A landscape with many valleys, sampled at points; each row gives a point and its height.
From any point a ball rolls to the lowest of the 3 points nearest to it. It stops when none of these is lower. Distance is the straight distance between rows; heights are no part of it.
Rodi (h 30.1): [137  81 106 128  91 130  86 135 169 133 196 114 130 131 109 127]
vuzem (h 28.8): [146 146  98 111  86 104 146 118 104 125 183 110 169 150  96 164]
Sav (h 29.7): [104  82 124 173  68 135 155 160 122 174  58  94  85 126 118  98]
dirom (h 33.5): [122 160 129  87 174  65 133 118 152  67 133 116 198 156 110 153]
Moziv (h 20.1): [140 149 131 118  81 177 124  94  89 166 120 147 113 126 122 150]
bagi (h 45.8): [ 97 121 165 105 184 147 160 133 106 112  90 159 132  93 174  98]
poda (h 29.1): [ 95 123 151 169 222 110 139 170 146  76 135 150 131 143 179  80]
lotip (h 8.5): [133 147 159 109 191  92 141 140 147  99 145 126 158 150 146 135]
gilu (h 29.2): [152 147 124  92  92 130 133 108  90 151 167 124 151 158 112 153]
telev (h 23.9): [141 133 134 101 109 135 120 137 118 129 131 152 114 117 146 121]
rom (h 61.7): [136 122 105 165  80 165 106 138 136 152  95 119  88 124 108 115]
Vit (h 26.8): [155 148 132 103 108 103 128 137 111 134 169 134 151 138 133 139]
fom (h 7.2): [142 116 102 146  89 139  94 140 135 138 131 130  94 118 123 123]
bon (h 31.0): [114 139 100 117 178  61 130 125 183  56 166 112 180 146  93 152]
nep (h 16.6): [111 117 150 118 123 139 138 143 109 128  66 141 119  87 164  89]
busak (h 23.5): [114 146 162 135 215 106 141 153 143  91 121 148 141 153 169 116]
birib (h 9.6): [105  79 110 197  58 147 173 142 100 196  70  69  77 125 116  96]
tadi (h 17.0): [165 154  88 155  66 138  89  88 109 165 168  97 118 139 100 164]
lisi (h 50.2): [147 150 106 145  74 169 113 109 112 165 104 123  89 129 118 131]
pero (h 16.4): [139 111  98 154  84 132  76 122 145 151 151 116  99 132  97 133]
pil (h 28.9): [134  84 110 124 119 103 109 135 158 113 201 109 150 132 100 134]
Podag (h 24.6): [123 142 126 124  99 190 122  85  71 181  82 157 100 109 116 153]
Seruv (h 36.2): [105 177 114  82 172  78 134  89 163  34 135 137 213 132 109 154]
zon (h 15.6): [134 145 140 109  98 160 123 121  92 154 119 162 121 122 131 142]
fuvi (h 63.6): [123 101 113 153 101 136 108 156 144 126  93 134  94 102 132  96]
toru (h 62.2): [155 132 104 178  64 168 120 108 125 171  98  93  61 141 104 142]
bim (h 29.9): [150 168 117 112  75 132 148  90  88 145 171 107 174 148  93 168]
tebi (h 55.0): [140 140 159 108 175 120 148 137 121 113 125 150 137 113 173 117]
sabez (h 30.4): [136 126 105 119 162  65 137 134 169  89 182 103 174 144  97 154]
zuno (h 40.1): [ 95 138 186 107 219 139 171 137 117 110 101 179 137 114 163 118]
Bego (h 4.8): [109  86 128 159 167 123 110 144 159 104 124 135 104  93 162  79]
lazam (h 27.9): [158 159 110 125  70 157 110 101  92 159 148 129 115 136 120 152]
rerip (h 30.2): [118  88 131 138 189  91 112 147 172 106 179 126 140 128 140 120]
vuvu (h 13.6): [111 124 146 107 113 170 131 129 109 151  76 161 120  97 142 108]
daza (h 21.3): [148 120 138 120 159  92 125 148 134 114 158 134 137 133 141 130]
Pelo (h 10.7): [145 139 121 130  93 145 101 127 108 143 133 131 115 121 126 131]
Pezif (h 9.8): [ 98 117 140 150 167 115 133 146 131  93  90 138 116  87 183  75]
dibi (h 34.6): [146 131 108 158  73 153  84 125 127 157 128 122  88 136 107 136]
fes (h 41.0): [118 155 165  79 202  90 135 117 137 106 127 147 169 154 137 150]
palen (h 6.7): [135 133 120 163  66 186 154 116 112 178  54  95  76 129 121 122]
zafu (h 11.7): [123 142 128 120  89 182 123 117  99 154  77 146 104 105 138 121]
podud (h 48.0): [114 124 169  87 154 151 156 143 100 136 105 179 123  95 151 124]
tino (h 37.6): [145  97 117 133 122 122  96 147 144 120 156 136 111 113 131 115]
topo (h 29.0): [ 99 101 141 159 213 102 116 153 171  93 165 133 132 140 154  93]
tipus (h 8.6): [145 121  83 151  78 142  79 109 135 155 163 109 105 137  90 149]
mumi (h 16.5): [100 116 135 119 102 148 138 140 119 133  51 135 110  92 145  94]
zuza (h 31.3): [107 100 130 132 202  83 126 139 185  87 192 106 161 152 111 143]
vikof (h 26.0): [168 166 101 135  65 163 105  74  88 173 145  98 113 134 115 172]
piga (h 39.5): [142 145 160  68 158  98 145 122 124 118 132 147 159 140 122 157]
Libis (h 9.7): [109 136 138 138  74 183 147 119 103 173  49 119  94 121 119 114]
kopim (h 50.7): [107 154 187 105 234 130 150 131 123  99 105 170 144 147 161 122]
far (h 35.5): [139 165 121  65 135  86 159 117 144  90 137 124 197 138  88 172]
zek (h 90.8): [ 90  70 128 157 117 112 126 150 150 123  60 105 106  99 142  78]
mimo (h 29.5): [129  84 120 121 152  91 115 141 174 109 196 110 156 138 109 136]
Zifi (h 27.8): [110 130 155 143 218  96 135 158 158  81 147 140 142 163 158 107]
Suse (h 28.2): [153 123 112 114 117  90 131 144 130 125 181 116 154 135 111 147]
Liten (h 32.6): [160 169  98 113  67 145 149  49  81 167 166  94 151 126 102 190]
nat (h 32.0): [103 142 175 126 221 125 167 151 137  93 103 166 142 137 179  88]
zozub (h 38.3): [132  91  96 195  76 171 148 144 133 170  98  93  68 128  97 108]

Call two points neighbours if one is among the 3 nearest of the other. Go from one point of each pair to the other, from neighbour to neighbour, staying as low as possible. Name the highest point that can't be avoided.
Bego, palen | nep
palen, fom | zon
fom, tipus | pero

For each start below, name the point where the ball stops.
mumi | palen
lazam | fom
Rodi | fom
Podag | palen
podud | palen
Liten | tipus
